Points on a hilly landscape, in no order, each with its height.
A ball rolls from a point to the lowest of its 2 nearest points, and stops where none of them is lower. Distance is the straight distance between rows; heights are no part of it.
j_681 height 281: [  7   9  -5  27 -27   8 -17  18 -12  -9   8 -12 -33   3 -48 -18 -55 -16
 -19  11   9  46   2 -10   1  12  24  -2  45  11]
j_326 height 280: [ -6 -45  17  19   5 -39  15  21  35 -26  20 -20  21   5  31   0 -37  35
  21 -41 -35 -60  -3   3 -27 -22  10  18  36  31]
j_967 height 546: [-11  -9   6  20  -9  13  18   9  19 -15  -4  10  16  -8   9  36  17  19
  -8   9   4 -11 -19 -12  -2  -7   7  35 -31  26]
j_954 height 675: [-23 -16 -15   0  14  12  30  16  28  -1 -25   5  16   0 -32  27  11  19
  23   4  46 -33 -46 -22  -8 -20 -15   4 -37  51]
j_529 height 187: [  0   7 -20  26  -2  -2 -25   3  -4   1  -5  -2 -14  -1 -44 -41 -19 -16
  28  27  24  59 -12 -18   9  13   1 -16  32  33]
j_530 height 108: [ 22  16 -11  35   7 -11 -45  -8  12  -3   0 -11   8   7 -27 -44   5 -16
  25  19   4  58  -6 -19  17  29   1 -15  46  14]
j_201 height 290: [  2  20  23  14 -28  71  23  -1 -14  17  15  -2 -17  -2  31  69  12 -20
 -51   6   9 -19   9  38  -4  20  23  20 -50 -45]
j_943 height 262: [-22 -44  13   3 -19  -6   8  12  -3 -42   4 -17 -23  -8 -15  16 -48  -2
 -20 -16  12 -33   3  15 -14 -32  12   3  32   1]
j_374 height 527: [ 11  10  15 -12   3   6 -12 -15 -19   9  -1   9   1  -9  10   2  21 -10
 -21   1 -20  15  23   7   7   7  13 -12   3 -23]
j_655 height 622: [ -6 -21  -5  11  21 -19   4  -4  17 -14  -3  15  20 -20  -1 -10  20  21
  34   1  13   1 -20 -19 -12 -15 -20   0  -9  40]
j_857 height 561: [  5  16   8   2  21 -26   8   2  34 -15  18   5  31  11  68 -31  20  42
  12 -33 -57 -40   3  -2  -3   3  -6  24 -18  22]
j_541 height 188: [ 26  -6  -5  19   8 -30 -46  -5  17  -5   9 -20  13  12 -20 -48  -9  -9
  20   0 -11  40   6 -25  11  22  -2 -20  52   1]
j_829 height 497: [ 37  24  -8 -14   8 -25 -41 -33  27  16  27 -12  43  16  47 -31  36  25
  23 -16 -43  21  14 -12 -26  30   6  16   2 -35]
j_818 height 498: [ 14  -1  11   3   1 -34  -9   3  43  -6  22  -4  46  19  52 -13  10  39
  16 -33 -52 -26  -1 -10 -16  10   1  28   7   2]
j_227 height 461: [ 37  14   9  -8   0   4 -35 -24   7  22  21 -16  13  10  21   7  21  -5
 -13 -15 -26  17  23  -2 -11  27  18   1   6 -46]
j_180 height 814: [-25  -3   5 -30 -23   4  24  16 -39  -3  -9   9 -28  -7  32  21  -7 -35
 -27   6  -6 -41  20  23   6 -36 -14  10  -5 -17]
j_246 height 851: [ -6 -16   2 -36  15 -32   3 -13 -33   0  -7  17 -27 -26  16 -30  -7 -18
  11  -2 -18 -12  38   8  11 -44 -27 -32  26 -12]
j_886 height 685: [ -7 -10 -29 -18  26 -15  -4  -3 -12  11 -25  16  -2  -2 -52 -37  10   1
  44  10  36  37 -16 -13   4  -3 -25 -33  -4  40]
j_810 height 443: [ 21  -3  20   8 -14   3   1   6  31   4  44 -19  26  24  55  20 -10  15
 -18 -42 -40 -38  14  19 -27  19  18  26   2 -38]
j_888 height 904: [-22 -14  -9 -33  -2   0   7   6 -27  -3 -21   5 -38  -6 -49 -15 -37  -3
   1   5  21   7   3   4   5 -30 -10 -26  12   8]
j_712 height 248: [  6  16 -19  24 -28   7 -16  22  -9  14   1  -7 -37  -1 -57 -35 -61 -19
   5  23  23  67   0 -16  -7   3  20  -4  43  22]
j_218 height 493: [ -5 -13  12  35 -20  15   3   8  16 -20   8  -2  19  -2  -1  38  11   8
 -21   2  10  -9 -22  -5  -4  12  22  30  -7   8]
j_545 height 388: [  5 -22  17  46 -40  25   1   6   6 -21  24 -21 -12  13 -16  41 -29  -5
 -64 -18   6 -13  -9  19  -9  29  35  17  17 -26]
j_790 height 183: [ 20  39 -18  31  14  -2 -36 -17  -1   6 -19   8  12  -1 -20 -41  36  -9
  27  40   8  66 -17 -18  30  38  -1 -16  19   6]
j_470 height 697: [-16 -30 -22  -5  37 -30  13  -2  15 -14  -5  19  24 -13 -19 -27  22  18
  45 -14  28  -8 -20  -7 -32 -23 -30 -13  -4  56]
j_120 height 719: [-13 -22 -31 -26  35 -32   8  -6  -1   4 -16  22  10 -10 -47 -41  22   9
  43  -5  37  18 -16 -12 -22 -20 -33 -38   1  48]
j_363 height 392: [  0 -27  13  22  12 -41   8  18  42 -18  17 -12  36   2  34 -13 -10  46
  33 -35 -37 -38 -12 -15 -19  -7  -3  22  21  32]
j_887 height 609: [-19 -20  -4  20  -3  10  23  13  31 -21 -10  -1  23  -4  -2  34   9  24
  15   4  29 -29 -40 -19  -8 -17  -5  33 -34  47]
j_166 height 547: [-14  -9 -21  29  17  -9   4  -2  29 -15 -22   9  31 -14 -23  -4  29  21
  45  19  34  11 -44 -22  -3   5 -20   3 -19  42]
j_840 height 664: [  9  12   0 -18  36 -28   3  -9  -5   6   0  36  10 -22  44 -28  36  15
  21  -2 -25  -2  23  -7  11 -23 -31 -10 -18  17]
j_661 height 325: [  3  10  22  -8 -14  27   7  -3 -19  10  20  -4 -14   0  38  27   1 -28
 -40  -4 -20 -30  30  32  -7   8  13  -2  -3 -52]
j_55 height 526: [ 25   9  14  11 -14 -14  -7  -3  52   0  34 -16  47  26  52  -1  11  43
   5 -35 -50 -17  -3   2 -31  34  19  45   0 -15]
j_182 height 379: [  3  -5  24   1 -17  -3   3   5   2  -4  31 -11   4   9  37  21 -11 -13
 -30 -18 -28 -38  26  17 -10  -4  12   6  20 -38]
j_785 height 212: [ 10  42  18   3  -9  64  17  -6 -11  17  24 -12 -10  -2  71  39  16 -26
 -37   1 -19 -41  28  42  -4  23   7  17 -64 -46]
j_780 height 870: [  6  -6   4 -28  13 -21 -16 -12 -29   0  -5  11 -25 -16 -10 -32  -7 -12
   0   0 -21  28  38   4  14 -18  -7 -39  31 -15]
j_782 height 474: [-12 -11 -25  39   1   7  -3   3  28 -30 -22  -3  22   7 -44   4   3  16
  39  23  47  10 -51 -20   2   9  -6   4   1  44]
j_834 height 247: [ -1  18  15  -8  -6  27   7   1 -13   2  10  18  -2  -4  54  17  21 -14
 -29   3 -25 -33  29  19   2  -3   4  14 -28 -17]
j_915 height 580: [ 25  43  -1 -11  14 -21 -14 -28  46   7  16  -4  42  16  58 -38  48  32
  15 -17 -54  -1   6 -14 -13  24  -4  24 -24 -10]
j_771 height 916: [-28  -1 -18 -58  16 -12  22   3 -41  17 -29  21 -43  -4 -44 -20 -28  -8
  10  10  23   4  11  10  12 -38 -23 -37  -1  -2]
j_603 height 154: [ -5  40   8  -5  -2  47  14   3  -7   3  14   9   2   4  73  19  26 -12
 -35   2 -27 -45  26  28   4  10  -3  19 -63 -17]
j_724 height 370: [  2  15  23  -3 -27  37  22  -7 -38  26  19 -21 -35  -2  46  29  -9 -49
 -54  -1 -12 -30  30  43 -11  13   6   0 -14 -77]
j_487 height 399: [ 47  15  -6  -5  -4  -7 -56 -34  14  20  23 -21  21  17  17 -19  22   4
   3 -15 -19  35  17  -8 -14  45  11   1  19 -51]
j_792 height 718: [-28 -12  -8 -11  22  18  40  21  18   9 -37   1   3   6 -56  29  -2   5
   9   7  52 -36 -40 -20   4 -21   0 -11 -32  47]
j_550 height 548: [ 35  27  10 -40   6  21 -19 -31 -31  45  23 -18 -22   9  49  -2   7 -33
 -12  -8 -37   3  56  26  -3  19   7 -19   0 -87]
j_460 height 338: [ -7  10  16   7 -44  57  19  -1 -30  10   7  -2 -38   5 -12  54 -15 -23
 -65   9  15   0   2  39   6  25  28   8 -19 -53]
j_825 height 720: [ 16  26  -9 -17  44 -26   9 -13  -8  21 -14  43  12 -25  29 -37  67  16
  32  12  -8  34   7 -18  12  -8 -43  -7 -38  22]
j_711 height 801: [-30  -6   9 -17 -35  22  31  20 -29  -5 -11   0 -28  -1  15  48 -19 -24
 -36  11   9 -36   5  28  10 -27  -1  20 -11 -20]
j_384 height 73: [-19 -30   0   1 -15  13   8   9  -1 -31  -9 -13 -14  -2 -44  25 -45   7
 -13  -4  32 -13 -10  -1 -10 -22   9   6   8  22]
j_549 height 649: [-11  21 -22 -15  29   6  14   4 -12  39 -40  23  -2  -5 -46   8  26   2
  29  29  38  37 -33 -23  40   7 -16 -15 -41  24]
j_948 height 621: [ -1  27  -9 -32  18   5   9 -12 -30  36 -31  38  -4  -9 -17   8  38  -1
  13  28  12  45  -5 -10  40  -4 -11 -10 -38   5]
j_985 height 887: [  0 -19  -4 -10   8 -21 -18  -9  -9  -7  -9   4 -20 -16 -30 -36 -22   0
  13  -2   0  25  16  -6   2 -10  -8 -26  27  16]
j_251 height 332: [ 11  -6  10  42 -39  19 -12  13  -4 -13  21 -22 -26  12 -37   7 -40 -17
 -49  -9  10  20  -1   7   0  30  30   4  39 -11]
j_931 height 576: [  6   7   4 -10   5  -1  -8 -16 -18  11 -17  25   2 -18   2  -1  37  -1
   0  15  -1  34   6  -4  17   4   0  -6 -12   0]
j_179 height 785: [-32   2  -1 -30 -32  16  31  30 -39   0 -26  -8 -49   5 -34  36 -54 -27
 -37  16  17 -22  -2  24  18 -35   0   3   0 -34]
j_644 height 514: [ 44  24   9 -32   7  17 -32 -31 -14  40  20 -15 -12   9  30   4  18 -17
 -14 -11 -28  19  39  13  -7  32  16 -16  -1 -72]
j_63 height 135: [-15 -46  19  17  -3 -31   8  15  14 -37  20 -19   6  -5   8  11 -40  14
   0 -30 -15 -47   4   8 -18 -30  12   5  43  12]
j_884 height 390: [-12 -22  -9  59 -13   6  -7   9  26 -44  -4 -18  28   7 -34   8 -12  10
  21  14  36   8 -46 -16  -6  14   9  15  16  37]
j_716 height 773: [-35   7  -4 -33  -9  18  37  22 -31   4 -34  -5 -45   7 -49  27 -50 -18
 -21  20  29 -18  -8   6  26 -38   2 -14  -9 -14]
j_722 height 751: [-29  -4  -5 -25  12  20  38  17 -10  17 -39   6 -19   5 -51  30 -17  -4
   1  14  38 -19 -23  -9  29 -29  -1 -17 -26  21]
j_912 height 244: [-10 -34  -1  30 -20   6  -5  10  11 -33   2 -21  -4   4 -43  11 -40   1
  -8  -1  32   3 -23 -11 -12  -4  13   6  22  31]
j_211 height 666: [-11   9 -28 -14  27  -4   5   2  -6  23 -34  18  -1   2 -59 -16  11   1
  36  23  42  34 -31 -21  23   4 -19 -25 -23  37]
j_729 height 242: [ 10  24 -21   4  21 -14 -22 -16 -23  22 -26  23   2 -11 -26 -40  32  -1
  35  35  10  74 -13 -17  33  21 -15 -23  -6  16]
j_223 height 297: [ 37   8 -10   5   2 -37 -64 -22  21   1  11 -19  38  19   7 -40  18   6
  24  -5 -17  39   1 -26   0  34   1  -2  40 -22]
j_563 height 831: [-23 -15   6 -34  -9 -20  11   3 -42  -2  -7   6 -36 -19  19  -9 -17 -30
 -11   4 -11 -33  30  25   8 -48 -22 -13  18 -16]
j_684 height 614: [  3   1   1 -11  34 -40   4   3  18  -6  16  19  18  -6  53 -32  17  23
  22 -25 -41 -28  19  -4   1 -20 -20  -1   0  21]
j_577 height 442: [ -1 -23  20  46 -31  20   8  12  18 -29  20 -18  14   4   0  55  -8   7
 -42  -8   6 -18 -16   5 -13  22  30  33   4  -5]

Where does a ball stop that starts at each point below?
j_460 -> j_603
j_840 -> j_818
j_722 -> j_530
j_166 -> j_384
j_985 -> j_530
j_681 -> j_530
